Points on a hilly landscape, in no order, each with its height.
From any point a climber takes the steepest step (rise divided by distance) to one of its 2 nearest points. It stops when none of these is higher. Distance is the straight distance between rows; heights are no part of it.
k_186 height 31.4: [ -3.1 -12.8  -7.2 -37.8   4.0   9.9  35.3  -4.0 -42.8 -12.4  17.6  16.7
   5.9  13.4  39.8   4.6 -41.4   1.3  -0.5 -18.7 -13.6  -5.7]
k_130 height 50.0: [ 30.5  20.7  44.1 -17.9  -3.9  44.7 -65.9  15.0  -2.8   6.0  -3.5  55.6
  -2.6 -21.1   8.5  -7.9 -18.7 -17.9  -4.9 -33.1  15.6  17.8]
k_575 height 62.0: [-13.4 -53.6 -17.0  -3.0   4.3 -52.2   2.3 -29.2 -19.5   2.9   2.1 -27.0
  -5.3  29.6   7.6   5.3   3.7  -9.4  19.6  -3.3   2.0  19.1]
k_746 height 59.4: [ -1.3 -11.2  10.0 -20.3  17.5 -25.5  39.6  18.9  35.7  -6.7  -4.7 -24.2
  16.9  -2.5 -25.5  30.7  52.4   2.2  39.4   2.9 -41.5  -1.5]
k_717 height 11.3: [ 29.2 -24.9  41.0  35.9   8.0 -14.5 -14.9  21.6  39.3  13.2 -17.9 -58.0
 -28.4  12.8 -43.1   5.0   5.0 -24.6 -15.9 -12.4  -2.2   8.8]
k_580 height 3.6: [ 24.6  39.8  -6.7  26.9 -12.8  14.0  32.9 -37.8   3.5  25.9   6.2  -2.6
  -1.6   1.3 -18.0 -34.9  -4.5  -3.8 -36.5  -1.7 -14.5 -15.9]
k_877 height 12.7: [ 18.9 -18.0  31.2  37.6  29.8  -6.1 -35.7  23.2  37.5 -12.4  -6.4 -36.7
 -11.7  -8.8 -47.1  18.0  -0.9 -14.0  15.7  28.9  -0.7  29.1]
k_472 height 29.0: [-22.4  40.2 -38.8  12.0  14.3  22.2 -77.5   1.9   2.0   4.7  27.9 -17.3
 -14.0  -3.7   7.9 -18.1  -0.8 -21.0  25.3   1.3  36.2  17.0]
k_824 height 21.6: [ 15.3 -15.4 -20.3 -30.5  11.3  10.3   8.0  16.9   7.8 -17.2 -23.5 -54.3
   8.5 -18.8 -28.7   2.5  41.3   1.8  -9.5   5.8 -26.0 -26.3]
k_639 height 21.7: [  0.1  17.3  -7.5  10.4 -38.7   7.2   9.3  -3.6  31.5  39.5  19.8  23.5
 -18.8   5.5  -6.0  -3.2 -17.7  19.3  22.1   8.7  19.9  17.2]
k_460 height 44.1: [-35.2   1.5  -4.7  21.3 -14.5 -16.0 -54.2  22.4 -25.2   0.1  13.0  37.4
  15.2   3.6  31.0  16.2 -23.3  14.2   7.5 -51.1  -2.3   9.8]
k_869 height 43.8: [ 18.7 -20.3  29.4  36.9  54.3 -38.7  31.4   8.9   9.7 -43.9  25.6   8.3
 -17.9  26.9  -7.9  12.0  22.7 -36.1  18.3  24.7  11.5   1.1]
k_530 height 20.3: [-15.3 -12.0 -19.2 -17.0   0.9  -6.9 -14.1  19.3 -19.8 -38.3  -3.0  -9.1
 -18.5   9.4  13.5   2.4  10.3 -20.5  25.8  25.3  41.8 -22.4]
k_511 height 23.0: [-18.8 -10.9 -14.0   6.9 -13.8  10.0   0.8   2.4 -28.3 -22.9  17.9 -10.2
  24.2 -27.6  33.4  -5.3 -52.9   9.6  20.0   9.7  27.0 -41.7]
k_391 height 42.6: [ -0.1  23.0  -4.0 -41.8  22.1  40.1  49.4  14.8  46.3  -3.3 -15.1  41.4
  -8.0  -1.8 -19.9   2.5  12.2 -21.1 -35.4   0.9 -29.7 -16.7]
k_651 height 66.3: [ 19.7  -3.1  -7.2 -10.7  13.3  11.9   7.5  -0.7  43.2  -4.1  -0.5   0.8
 -28.4  16.1 -33.6  -8.3 -20.3 -13.9 -29.0 -15.5  -7.3 -10.8]
k_187 height 12.3: [-18.5  15.6  -1.9   9.6 -12.8  -9.8 -43.0   7.9  48.8  25.3 -26.7  -6.6
  -6.1  -9.6 -63.6   8.6   0.6  20.2 -11.2  19.6   4.0  25.2]
k_806 height 14.6: [  7.8   2.1 -36.5  -0.3 -32.0  25.5   2.8 -27.3 -19.3  12.4 -26.3  17.7
  18.7 -12.5 -16.1 -19.0   3.9   5.1 -11.4  31.6  24.3   0.5]
k_33 height 38.6: [ -9.8  -2.3   5.0 -13.3  42.6  34.8  57.2  30.7  20.6 -20.8 -18.7  29.8
  17.1  23.6 -15.2  -6.5 -11.8 -17.2 -39.7  -2.4 -11.7  10.3]
k_664 height 39.1: [ -3.4  -3.8  14.1   7.7 -11.6   0.4  27.4  31.7  21.1   4.6 -19.2 -10.4
   6.3   1.7  11.0 -18.8  24.8  15.0 -14.5  30.1  11.2 -18.8]
k_589 height 23.1: [ 16.5 -35.0 -24.4 -25.1   7.4  18.0 -12.4   0.0  20.0  -0.7 -28.6 -24.6
  29.5 -25.4   3.3  -1.2  44.4  -0.6  -7.9 -20.0 -45.3 -19.4]
k_291 height 19.6: [-18.2  12.3  -6.6   0.1  -3.3 -30.4 -22.2  -5.3 -40.1 -20.3  -3.7 -23.7
  -7.2  -1.8  19.1  12.4   6.1 -22.7  50.8  31.0  33.2  20.1]
k_744 height 9.0: [ 21.7   3.1   8.0  15.7  36.8  11.1  36.0  11.9  -0.6   7.5 -25.8 -23.2
  -6.3  37.0 -28.4 -27.1 -21.1 -40.7 -28.3  -4.2   6.9  33.1]
k_899 height 59.2: [-49.8  32.6 -26.1 -33.6 -21.9  -1.1 -37.5 -20.9 -10.5  -9.4   5.7  28.2
 -18.0 -45.6  24.9  39.4   2.9 -24.5  16.7 -28.7 -45.1   8.1]
k_208 height 36.4: [-16.9  13.9   3.8  12.3  -2.4   1.1  16.2  15.2  -6.9  -5.7  38.4  10.8
 -10.3  16.7  26.8   6.2 -44.0  25.0  49.6 -24.3   6.4  -0.3]
k_715 height 55.0: [ 10.4 -50.6 -12.3 -14.9  35.1  22.3  18.6  12.5  -7.7  -4.1  23.1  14.5
   9.9  -4.1  14.7 -23.2 -35.1   3.8 -35.3  19.9  16.6 -17.7]
k_468 height 10.7: [ 16.8   7.0  -1.7 -26.2 -31.0 -10.6 -12.3   7.0  18.1  14.1 -26.6   4.7
  12.1  -0.3 -71.1   8.1 -14.6  25.8 -27.3  34.0   9.5   0.9]
k_682 height 58.2: [  6.3   5.7  12.0   1.6  10.3 -14.1  18.7  17.2  47.0 -14.2  -4.9  25.0
   8.3   8.5 -45.1   6.7 -16.4  10.2 -42.3 -19.8 -10.3 -21.7]
k_616 height 43.0: [-12.4 -12.9 -22.7  23.5   2.8  36.4  14.6  12.2 -10.7  -2.5   4.8  24.6
  16.0  -6.7  46.8 -31.5   1.3 -15.7  -5.0  -4.5  37.2  -1.8]
k_389 height 28.9: [ 21.2 -30.3  24.2 -15.7 -52.3  22.8  -3.6 -16.6 -34.5  23.4  -5.6  27.6
  24.0 -24.2  27.2   5.3  -8.3  18.4 -23.8  12.1  -6.3 -19.7]
k_753 height 56.6: [  1.9   4.0  11.7 -39.5   0.4  -2.1 -12.4  46.3   8.2  21.3  -3.5  -8.2
 -20.7   9.4  17.8  25.8  17.9   9.9  -1.0 -38.4  -3.2   0.2]
k_868 height 35.1: [ -1.2  -4.4   8.2 -25.1 -47.8 -31.0 -15.4 -23.9 -42.7  -8.2   0.7  24.9
 -11.8 -34.1  17.5  32.9 -12.0  -3.9 -31.0 -19.0 -27.2 -29.9]
k_845 height 66.9: [-30.2  43.0 -14.6  -8.3 -13.2  -9.4 -33.5 -26.2   7.3  28.6  -2.9  13.4
 -18.4 -30.2  37.4  15.9  21.6  -3.0 -14.7 -24.8 -33.9  -7.7]
k_364 height 34.4: [ 41.1  -7.3  18.9  29.8 -30.5   0.3   1.2 -14.0   7.8  30.2  16.3 -40.7
 -16.7  16.6 -18.0 -18.7  -3.7   5.1   0.8  -1.0  18.7   2.8]
k_253 height 48.7: [ 27.6 -17.6  34.9  25.6  12.2 -11.3  43.1 -25.5   7.9 -20.5  41.0   7.5
  18.8  43.6 -53.1  -6.0   2.8   8.2  11.2  16.3  39.0 -20.3]
k_765 height 54.6: [  7.6  56.4  23.2   3.4 -18.2  36.8 -60.1   4.5  -9.7  14.0   6.7  44.2
 -18.7 -29.4  25.9  -4.7  -3.4  -3.6   2.9 -26.9  10.7   0.1]
k_184 height 73.7: [ -3.4 -35.6 -14.1  -1.8  15.2 -14.0  24.9 -34.3  41.2  -0.2  -7.1  -3.7
 -14.2  28.5 -50.0 -19.6  14.2 -30.0 -54.8   0.3   0.8  -7.6]
k_879 height 31.8: [ 37.3  23.8   2.7  16.5 -17.0  20.0 -44.4   9.7  15.8  20.8  23.4 -36.6
 -31.4  30.9  -8.1 -17.7   4.3 -11.2  30.8 -15.9  31.7  -0.4]
k_751 height 37.4: [-13.9 -31.3  16.6 -13.4 -11.2  15.8  39.7  49.0  -4.0   7.6 -16.8  11.5
  10.4   4.0  31.2  -0.6  15.1  17.3 -15.3  -5.6 -12.4  -7.0]
k_363 height 16.8: [-31.7  -9.4 -13.6  -4.2 -46.6 -22.2 -19.0 -26.0  -5.1  20.1  13.1 -24.4
  -0.1  -9.7  18.2  16.2  10.1  34.2  14.9  14.2 -24.8  -0.8]
k_627 height 40.1: [-18.4  14.5  -2.1  40.0  24.6   4.2 -21.2  33.9   2.8  -6.9   9.3  15.4
   4.1   9.2  17.6  -5.0 -25.5  25.2   9.1 -41.6   7.5  -8.4]
k_960 height 25.4: [ 19.7   4.4 -22.2   8.1 -26.0  50.8 -15.3  -4.9  20.3  25.5  10.9  47.6
 -18.5 -11.3   6.9  -5.5 -29.5  -5.4  -0.5 -11.5  33.1  -4.2]
k_791 height 48.3: [-25.4  -2.2  17.7   3.6  29.0 -73.6  33.2  23.9  -4.1 -28.1   5.5  16.7
  -8.8  12.8  -9.8  20.7  21.3   5.7 -21.6  27.0  10.1  -5.7]
k_552 height 62.1: [-14.5  13.2 -10.7  33.6   9.8 -21.3 -14.4  -7.7 -41.1  15.3  -1.9  -9.1
  13.8   7.8  22.1 -18.0  -6.7  14.2  -1.9  -5.9  32.3  18.8]
k_692 height 74.6: [ 27.6  31.9  40.1  17.1   8.1   1.5  19.3  33.9  30.0 -25.0 -31.6 -33.8
 -21.1  -2.0 -43.2  30.8  32.7 -28.8  19.9  19.7  -7.2  23.5]
k_11 height 68.0: [ -8.2 -12.0  14.5  34.7  26.2 -31.0 -24.5  16.7  27.9  10.1  21.8  10.6
 -41.4  -1.9  -8.5  -3.4 -11.4   5.2   7.9  40.1  45.5   1.7]
k_984 height 18.4: [ -3.8  25.3 -16.5  -6.8 -41.6 -25.3 -28.4  -2.3 -23.3  -8.1 -14.8 -14.5
  -5.0  21.4   1.3  20.7  18.1  13.6  43.3   2.9  22.7  11.0]
k_69 height 45.8: [  9.3 -22.0 -17.6 -19.4  19.7  52.2 -30.3  -4.3 -18.8  13.1 -10.0  -3.2
 -10.0  -8.0  33.3 -20.7  15.0 -23.8 -37.0 -31.7 -21.2  27.9]
k_58 height 16.5: [ -9.0   7.7 -33.2   0.5 -50.8   0.3   5.8 -56.0 -17.8  16.3  -0.8  28.1
  15.3  -4.9   8.1   5.3 -20.5   7.3  17.9  17.0  15.0  -2.9]
k_262 height 73.5: [-13.8  17.2  20.5  26.5  13.3 -31.4 -34.3  34.6   0.0  12.6  14.5  -8.7
 -49.0   5.3  25.6   9.7  25.9  -6.9  24.5  18.8  37.7  15.8]
k_154 height 13.0: [ 11.2  -7.9 -20.2 -15.4 -17.6  -1.6  -3.4 -44.1  -5.3  10.7 -11.8  11.6
  30.5   9.8 -53.7  -8.2  -0.5   2.9 -39.0  34.0  29.5   2.8]
k_51 height 63.0: [ -1.7 -22.6  -0.1  23.2  -0.7 -42.7 -21.6 -27.0  13.0 -10.0  31.6 -12.7
 -21.1   0.1  -9.2  -3.8  -6.8   5.3  30.5  37.9  55.8 -10.1]
k_92 height 43.6: [  9.7 -11.7  -4.0  -0.7   3.7  47.0   6.8  -1.6   6.2  33.5 -21.9  14.3
  -6.5  -9.2  25.9 -25.0   8.2 -25.5 -27.2 -20.4 -39.6   6.4]
k_752 height 53.1: [-64.0   1.8 -26.0 -25.5  -8.3 -20.2 -27.9   4.0   9.0   6.9   1.8   8.7
 -20.6 -13.6  12.7  39.6  12.9  -8.5  34.8 -21.5 -15.8  20.9]
k_959 height 40.3: [ -9.7 -37.2  14.3   4.5  -2.0  24.2  -9.4  20.9  -5.5   4.4  -5.7  37.8
   5.3   0.8  56.5   0.2 -11.7   7.0 -14.4  -7.9   3.7  -8.8]
k_119 height 21.5: [-20.9   1.8 -29.5 -13.8 -22.7   2.9 -13.6  -2.4 -42.0 -48.8 -19.1  -9.1
  18.1 -18.6  20.3  12.9  -4.6  -1.5  20.8   6.1  14.4 -37.8]
k_462 height 2.6: [ 29.0  35.6 -26.1  11.2  18.5  18.5  31.2 -44.7  -9.5   9.3  21.5  22.5
  10.2  13.1 -34.2 -17.6 -29.4  -5.8 -23.2  -8.0  11.0   2.0]
k_427 height 34.5: [  1.0  16.7  -1.1  40.8  -2.8  27.8   9.4  26.7  17.6 -11.9 -14.5  42.3
  28.7  15.5 -15.1 -11.1 -24.4  12.9  23.1 -51.6   7.5   8.8]
k_762 height 50.9: [-13.5 -22.9   0.1 -41.8  -8.5   7.8  50.6 -26.7  11.3   9.6  -7.4  -7.6
  24.0   0.7  -1.2  -2.4  60.7  17.6 -23.1   9.9 -35.9 -22.1]
k_133 height 48.8: [-51.5  28.4  22.6   5.9 -19.1 -10.0 -43.1  17.2 -35.4  14.2  27.2   4.7
  29.6  26.2  29.4  10.7 -28.8  21.1  23.5 -35.0  12.7  25.4]
k_179 height 58.5: [ -3.5 -42.4  -8.4 -47.3   5.4  10.0   9.1  17.6   9.8  14.3  18.8  -3.1
 -23.6   5.0  16.6  -2.4  -9.7   2.4  -7.8  23.0  12.9  -2.0]
k_897 height 37.5: [ 26.2  20.7 -21.5  -1.5   4.4  27.6   0.1 -13.4   1.4 -27.3   9.1  20.4
   2.6 -31.1  -3.5   1.8 -24.8  20.2   1.8  -1.2  -4.8 -41.3]
k_495 height 26.8: [ -5.3 -11.8  15.8   6.4 -34.6  -0.4   7.6  -8.8 -35.5  -2.4 -13.8  22.3
  43.8 -20.1  29.8   3.4 -13.2  27.3 -15.1   8.5 -24.2 -44.9]
k_396 height 66.8: [-17.5  -2.8 -31.4  34.5  18.2 -55.5  -5.5 -31.1 -35.9   0.3   5.8 -12.8
   6.3  10.0   4.2  -0.6 -22.1  -3.7   3.2   0.2   4.1  18.0]
k_590 height 5.1: [  4.9  -4.1   3.8  35.1 -22.8  22.5  17.8 -27.7  24.1  23.3 -20.2  -8.0
  33.4  13.8 -41.6 -42.9   2.8  -6.1 -39.2   6.3 -23.2   6.8]
k_704 height 30.3: [ -2.7  24.2  -2.1  17.6  16.6  -2.9 -78.0  21.2   8.6   0.8  26.7 -38.3
 -22.6  27.3  12.1 -12.5   9.5 -25.4  29.4 -25.7  27.7  14.4]
k_355 height 62.2: [-10.6 -39.5  -2.1 -46.4   4.7  -1.6  28.5 -16.3  13.9 -21.6  26.4  -3.1
  -9.0  23.7 -21.5   0.6  14.9   0.5 -18.5  18.2   4.8 -28.7]
k_831 height 47.1: [ 13.1 -32.5  -0.6 -23.0  -2.4  30.9  23.7 -22.7  19.9  17.8  -3.9  24.7
   3.3   3.9  31.2 -18.8  31.9  -3.5 -39.9   7.5 -27.2 -11.6]
k_742 height 50.1: [  7.3 -18.1 -39.2  -0.2  15.5  10.2  33.3 -28.5 -11.8 -14.6  10.9 -28.2
   2.8   8.7   8.6 -29.3   8.5 -31.2   4.8  31.9   7.0   1.7]
k_598 height 37.0: [-11.0  -1.0   2.4 -38.8 -32.3 -20.8  22.3 -31.9 -33.3 -16.7  14.0   7.3
  -7.1 -17.3  19.7   9.3   5.0  -3.0 -46.0   8.3 -20.6 -58.3]
k_359 height 46.7: [ -7.7  15.0 -11.9 -37.5  -1.6  10.2  31.4  23.0  22.3  10.0  -9.4  48.3
 -29.0   0.6  12.2  27.4  20.1  -3.8 -19.5  -4.8 -22.5 -14.8]
k_956 height 54.7: [ 27.5 -11.9   6.9 -17.9  -9.1 -23.0  26.7 -26.7  -3.3 -26.8  36.9   0.7
  22.2  36.1 -46.0  12.4 -17.7   7.8  26.4  31.1  53.6 -20.1]
k_582 height 19.3: [ -0.3  -3.8  30.8  -4.7   2.2 -50.0  19.3   8.5  14.9  21.0   6.5 -49.2
 -14.6 -32.6  -1.4  -3.7  47.2   3.0  -2.3  53.1 -13.3  -5.1]
k_821 height 69.0: [  7.4  26.2  43.4  18.8  13.8 -17.6  -8.5  36.0 -24.3  -1.6  14.0  -6.4
 -34.7  17.3   6.0  19.1  -4.2 -14.3  33.8  27.6  36.9  37.3]
k_585 height 40.4: [ 35.3 -29.0  48.1  44.5 -10.0  -5.9  28.7 -14.3  20.8   7.4  25.5  -5.1
  -0.2  48.3 -25.8  -6.6  -0.6   6.5  18.9   6.4  21.4  17.4]
k_100 height 46.2: [-15.5  -4.3  34.2  26.8  28.1 -59.2  37.6   7.5 -38.4 -33.4  14.9  -2.3
  -5.4  19.7   1.7   9.1  17.6 -13.6  15.7  28.8  33.2  -0.5]
k_174 height 54.5: [-16.8 -24.0  19.9 -32.9  -4.8 -17.1  44.5  -1.3  28.8  -0.2  12.0 -23.3
  24.9  -0.5 -10.2  10.8  56.1  28.5  20.1  16.8 -13.4 -14.1]
k_60 height 18.3: [-12.3  -5.0  17.2   4.3 -19.5 -48.1 -24.9   7.4  13.9  27.5   5.9 -47.2
 -12.6 -16.5  17.4  13.7  45.6  15.3  27.6  14.2 -12.1  -0.4]
k_439 height 32.7: [  7.8  15.5  39.3   3.2 -21.1 -10.4 -13.8 -27.7 -60.5 -15.7   3.4  24.2
  -4.6 -40.2  39.5  14.5 -40.2 -21.5  -5.5 -11.1 -10.7 -17.7]
k_975 height 34.7: [ 44.2   5.3   9.3  -2.4 -27.8  18.6   9.4 -26.3   6.9 -21.5  17.2  44.2
  -8.3 -19.2   1.5   5.5 -10.9   2.5 -20.0 -10.7   4.4 -57.1]
k_362 height 37.3: [-14.3  -1.9  16.3  11.4  28.2  30.2  68.9  37.4  35.9 -28.3 -25.2  12.4
  22.2  25.4 -16.9 -25.6  23.6  -8.8   4.0  -1.7  -8.3   4.2]
k_625 height 6.7: [  4.2  -0.5   4.0  39.2 -11.6  27.3  22.2 -15.3  38.1  -7.5 -46.0 -10.1
  35.9  10.3 -51.7 -20.5 -21.7 -26.1 -46.3 -18.2 -18.1 -17.1]
k_634 height 42.7: [-32.5   7.9  -2.8  -5.7 -27.3   7.0  10.9  -4.8 -42.9  23.6 -12.5 -25.6
   0.9  13.1  60.9  -0.1   5.0   7.6  12.4 -23.2 -25.1  27.7]
k_298 height 27.6: [-13.2  30.5 -23.7  25.7  20.7  10.3 -26.4  14.7  18.6  -1.9  14.7 -22.4
 -22.5 -16.1  17.8 -33.2  -9.1  -8.8  17.6  22.8  31.5   9.6]
k_917 height 64.3: [ 33.2  21.1  49.9  28.4   6.2   8.2 -22.3  48.9   0.5  -2.4 -21.1 -22.6
 -10.8   3.5 -28.0  37.0  47.5 -18.6  34.8   0.3   6.1  45.5]
k_728 height 32.8: [ -1.3  12.0 -18.8  -5.7  13.6  30.3  -2.9  -9.1   2.6  12.6 -34.2 -19.8
  34.1   2.3 -18.9  -7.7  13.4   5.7   5.4 -20.0 -45.3  54.5]
k_379 height 46.3: [ 12.6  16.4  29.9 -41.7  21.6  14.9 -49.4   2.4  -4.4  -8.7  -3.6  53.7
 -29.1 -36.5  24.1  15.2 -26.0 -20.1 -21.4 -25.6 -16.2  13.9]
k_176 height 16.6: [ -4.1  34.1   1.2  -6.7 -28.6 -22.2 -68.6  23.3  -2.5   5.7 -12.0 -21.6
  11.6  -3.8 -21.1  11.1  26.0  17.4  31.4  -8.6  11.8  12.0]
k_584 height 24.2: [ -7.9  -1.9 -29.8  -4.4   1.2  14.3 -14.7 -13.8 -19.9  25.1  29.3  -4.9
  12.0 -11.2  14.5   3.7 -48.2   6.5  30.6  22.3  49.5  25.0]
k_993 height 53.7: [-31.4 -22.4 -18.1   9.2  -1.3 -20.9 -12.4  -7.0   4.8  -9.1  -2.3  32.3
  32.7  -1.9  -0.7  13.9 -12.1  33.7   6.1  -0.7  -9.2  -0.9]
k_236 height 47.9: [ -3.4  -3.2  -7.8  19.4  -1.2  -5.4  44.6 -29.6 -23.8  -2.4 -13.0 -22.8
  16.6  17.9  35.5 -38.2  31.2  -1.1   2.0  11.4 -18.3  -4.0]
k_288 height 28.6: [ 35.6   5.7   4.5  34.5  -6.9  55.1  -4.7  -8.4  21.5  13.1  -3.2  48.8
  -4.5  -6.4   4.0 -11.6 -23.4   6.0   5.3 -47.8   0.9  -0.2]
k_308 height 52.1: [ 12.0 -22.9 -12.8   3.0  31.8   1.6  31.8 -18.1 -36.7   3.2  26.6  -7.5
  29.0  14.2   9.9 -32.5  -9.4 -13.9 -26.3  26.3  30.8  -1.9]
k_568 height 41.8: [ -9.7 -17.3 -33.8 -22.2  21.1 -11.8 -24.7 -35.1 -13.9  -2.4  -1.8   8.1
  22.5 -40.6  -0.9  -2.3  -3.7   4.3 -63.4  37.9 -13.1 -18.5]
k_27 height 63.7: [ 16.7  33.5  32.1   8.7  38.4 -21.1   7.0  43.7 -26.0  -2.1   0.7 -29.3
 -18.8  29.0  -0.9  -5.9   5.8  -1.4   2.3  -8.3   1.6  33.5]
k_665 height 51.7: [-14.9  19.3  -7.0   8.4  15.6 -38.8  37.2  21.3   9.7 -19.4   0.3  20.0
  -6.0   4.8 -10.1  -2.5   3.4  13.6 -26.5 -14.5  -8.6 -37.8]
k_182 height 26.0: [-12.2  37.5 -10.3   0.8  21.6  19.7  -3.6  -2.2  -7.6  20.6  40.1 -31.0
  -9.5  -2.9  14.9 -16.0 -36.3  -3.0  45.9  21.0  19.3  35.8]
k_929 height 49.9: [ 18.0   2.3 -12.4  -8.9   8.3  33.4 -44.7  -7.7 -27.9   2.5  -3.6  10.9
  18.3 -18.1  14.1   1.9 -11.6  -2.2   1.9 -19.6 -22.6  20.4]
k_331 height 53.0: [ 29.3  14.1  53.3  35.9 -22.2   5.0  -0.7  30.0 -10.4  12.8 -18.5 -21.0
  -1.6   7.9 -27.2   6.0  20.9  19.1  23.0  13.2   6.1  42.3]
k_348 height 43.5: [ 14.0  -2.6  -9.5 -41.7  27.8  13.7 -46.1  13.1  19.4 -18.0 -11.3  25.9
 -13.4 -46.7  -2.7  10.6 -16.4 -16.2 -19.8 -25.1 -35.4 -17.2]
k_836 height 43.1: [  6.4  23.0  35.9  25.1 -17.6   1.1  44.5  33.3  10.8  11.0 -19.7  -2.7
  15.5   6.2 -20.3 -13.7  11.5  26.5   9.4  41.8  14.8   7.0]
k_711 height 45.1: [ -6.5 -32.8 -28.9 -41.4  27.5 -33.0 -12.8 -28.7   6.2  11.7  -2.4  10.1
  -1.9 -22.8  -8.5  19.8 -11.0  18.3 -40.6   8.3 -35.5  -6.6]
k_158 height 58.9: [ 15.2 -37.3  -8.5 -20.1 -17.2 -31.3  24.1 -12.2  -8.0  -8.6  40.0 -13.8
 -14.0  16.0 -11.6  10.7 -20.3  -3.1  33.1  33.3  42.3 -16.9]
k_988 height 33.6: [-25.2  30.3   1.5 -11.8 -15.0   0.9  17.9  -1.8 -34.8  -8.3  39.6  14.8
 -16.8  -4.1  35.8  12.6 -67.8  -1.0  26.3 -31.6 -15.3 -11.7]
k_188 height 40.2: [-19.9   2.1 -13.6 -20.6  14.2 -11.1  24.0  -7.3 -19.1  23.0   5.1 -56.8
   2.0   4.0  40.8   8.5  18.5  -2.6  27.8  -6.2 -52.9  36.2]
k_123 height 24.6: [ -7.1 -20.6   9.9   8.0 -30.8  33.8  -3.3 -17.0 -14.9 -15.6  26.9  19.3
  41.0 -28.0  54.4   2.5 -47.5  17.3  16.1  -4.1 -21.8 -34.2]
k_235 height 37.2: [ 14.5  20.3 -14.5 -12.4   9.7  22.3  33.0 -23.7 -24.8   8.6 -10.8 -33.1
  15.7  13.2   3.2  -6.2   1.7  -0.7  26.0  -9.4 -25.5  44.3]
k_801 height 58.8: [  8.4 -50.2 -43.4  -9.9  -0.6 -15.1 -25.9 -44.2  -7.6  -2.5  18.3 -27.3
 -11.2  19.5   6.8  -3.3  -3.2 -14.4  23.2 -15.9  23.2   0.5]
k_321 height 48.6: [-33.6 -15.7 -33.7 -38.5  16.4 -19.6 -11.4 -10.1  26.3  30.1  -0.6   8.1
 -13.6 -15.4   2.9  29.0   7.0  12.9  -0.6 -15.4 -31.2   7.1]
k_497 height 61.3: [-18.3 -15.9 -26.6  30.8  32.3 -37.4  -5.3 -27.3   3.3 -27.5   6.0  -2.9
  15.1   1.1 -25.2  -9.3  -8.1   8.5   2.7  12.7  -2.4  -4.2]
k_390 height 65.9: [ 10.9  28.1  16.2  -8.5  33.1 -22.4  18.2  24.6  25.8 -23.4  -2.4 -15.0
 -14.5 -17.5 -20.2  28.8  22.5  -3.3  35.9   8.7 -13.7  -4.8]
k_226 height 31.7: [ 44.0 -11.9  49.5 -16.2 -39.6  17.7 -12.4   2.6 -10.7  -1.5  -6.4  50.8
   0.9 -37.1  18.5   2.2 -21.1   8.9  -7.8 -19.1  -2.8 -31.7]
k_958 height 60.0: [ 12.9  48.0   6.4   6.7 -25.8  17.5 -33.5 -31.9   5.5  19.4 -13.0  41.2
 -26.8 -35.7  30.7  -1.8  11.6  -0.1 -34.1 -17.8  -8.9  -8.9]
k_31 height 28.1: [ 15.5 -11.1 -34.5  20.6   7.5  16.1  -9.2   2.0   5.8 -17.4 -32.7 -13.8
  49.5   0.5 -34.0  -3.4  -5.7  12.4   6.0  -3.4 -17.4  22.7]
k_946 height 40.6: [ -3.3 -21.1  13.0  24.3  34.8   6.9  49.2  21.8  12.7 -32.2   1.2   6.7
  14.6  31.3  -9.1 -16.8  22.9 -14.6  22.7  23.1  14.7  -3.1]
k_781 height 67.6: [  5.5 -41.9   9.1  -9.5   1.8   6.6  25.2 -17.4  43.3 -27.0  -0.5  -9.2
   1.5  44.3 -63.3 -11.3  26.1 -16.5 -19.0  17.7  22.2 -15.7]
k_49 height 51.8: [ 10.3  19.0  13.9 -42.6 -25.1   0.9   9.2  21.6  -5.4   9.1  -7.1  38.3
 -19.8  -0.7  16.9  35.1   2.7  15.4   3.3 -49.6 -18.4 -14.2]
k_546 height 18.8: [-30.1   5.2  -7.0 -22.7 -59.8  -8.2   8.3 -24.7   4.1  34.2   4.6  21.7
 -14.2   4.9   4.9  18.4 -14.3  20.6  33.2  18.9   2.5  12.6]
k_67 height 55.7: [-36.5  37.9  10.0  39.4  -9.5 -30.8 -13.2   6.9 -29.6   3.0   2.8 -18.6
  13.0   9.8  14.0   4.4  -3.3  39.5  22.7 -16.1  -8.4  27.0]
k_503 height 45.5: [-27.4 -15.7 -11.1  30.2  -5.8  19.0  28.3 -14.2  -5.6  12.8  -5.1  -8.9
   6.9   4.7  61.0 -26.0  13.8  -3.4  13.8 -11.3   6.2  12.0]
k_796 height 39.0: [ 18.5 -14.0  -3.1 -35.1   5.3   0.5   4.8 -27.5 -29.2 -28.6 -11.1   9.5
  13.2 -31.6  -8.0  -3.5  14.5   4.3 -60.6  29.3 -10.0 -44.0]
k_798 height 40.5: [  7.2  40.6 -30.2 -21.0  17.8  14.7 -13.4  18.9  18.0 -15.7 -12.8  -1.1
 -22.6 -35.4  -1.4   7.1 -20.8  -1.4  -5.1  -0.8 -13.3 -13.8]
k_866 height 25.1: [ 14.4 -36.1 -25.4  12.0  13.2  31.9   5.9 -11.0  -5.9 -10.6 -26.4  -5.7
  50.4  -9.7   7.7 -13.7  18.2  12.2 -18.4 -14.7 -27.9  -4.4]
k_623 height 10.0: [ 30.5  -3.3  30.6   8.7  29.1  -0.6   9.3  38.5  14.1 -15.3 -36.2 -34.8
 -27.0  35.9 -47.4   2.4   1.5 -45.4 -17.9 -28.4  -6.6  32.0]
k_816 height 54.8: [ 12.4  -3.0 -48.9 -13.5   9.2  19.0 -33.8  -7.4 -14.4  -9.9  11.5  -2.6
 -14.2   4.8   6.5  -2.6 -11.1 -11.9  21.0 -34.9   4.4   1.4]
k_175 height 7.9: [  1.2  22.4   2.9  31.6  32.5  10.9  36.4  -3.6  17.6  -9.2 -42.3 -17.1
  15.3  13.6 -55.1 -26.5 -35.1 -40.4 -52.9  11.3  -4.9  -9.6]
k_410 height 20.2: [ 13.4  14.1  11.9 -22.1   3.8 -22.4   7.3  20.6  25.4  21.8 -19.9 -69.3
 -18.2 -21.3 -24.7   4.7  63.4   4.0  -9.3  18.8 -32.6 -19.0]
k_840 height 14.5: [-12.3   6.5   7.9  30.1 -11.4 -13.8 -48.0  34.7  32.9  -2.4 -18.2 -30.1
  -1.7 -21.2 -37.6   2.2  22.5  13.8  27.4  27.4  16.3  20.1]
k_112 height 46.0: [-42.8  -4.1   0.3  19.3   1.4 -13.2 -38.8 -11.8  -5.5  16.0  -3.1  41.9
  10.3  -5.7  25.9   0.1 -12.8  28.0 -10.4 -32.9 -32.7  29.9]
k_254 height 60.1: [ 13.2  -0.6  13.3 -26.4  29.1  -8.8  -3.1  51.7 -38.6   0.3  -6.5 -27.1
 -19.6  20.1  19.9   1.5 -12.6  11.4  -4.7 -34.0  -0.7  12.0]

For each start below, name the point where the climber stops.
k_33: k_262
k_866: k_184
k_751: k_184
k_364: k_262
k_362: k_184
k_975: k_845
k_176: k_845
k_439: k_845
k_92: k_692
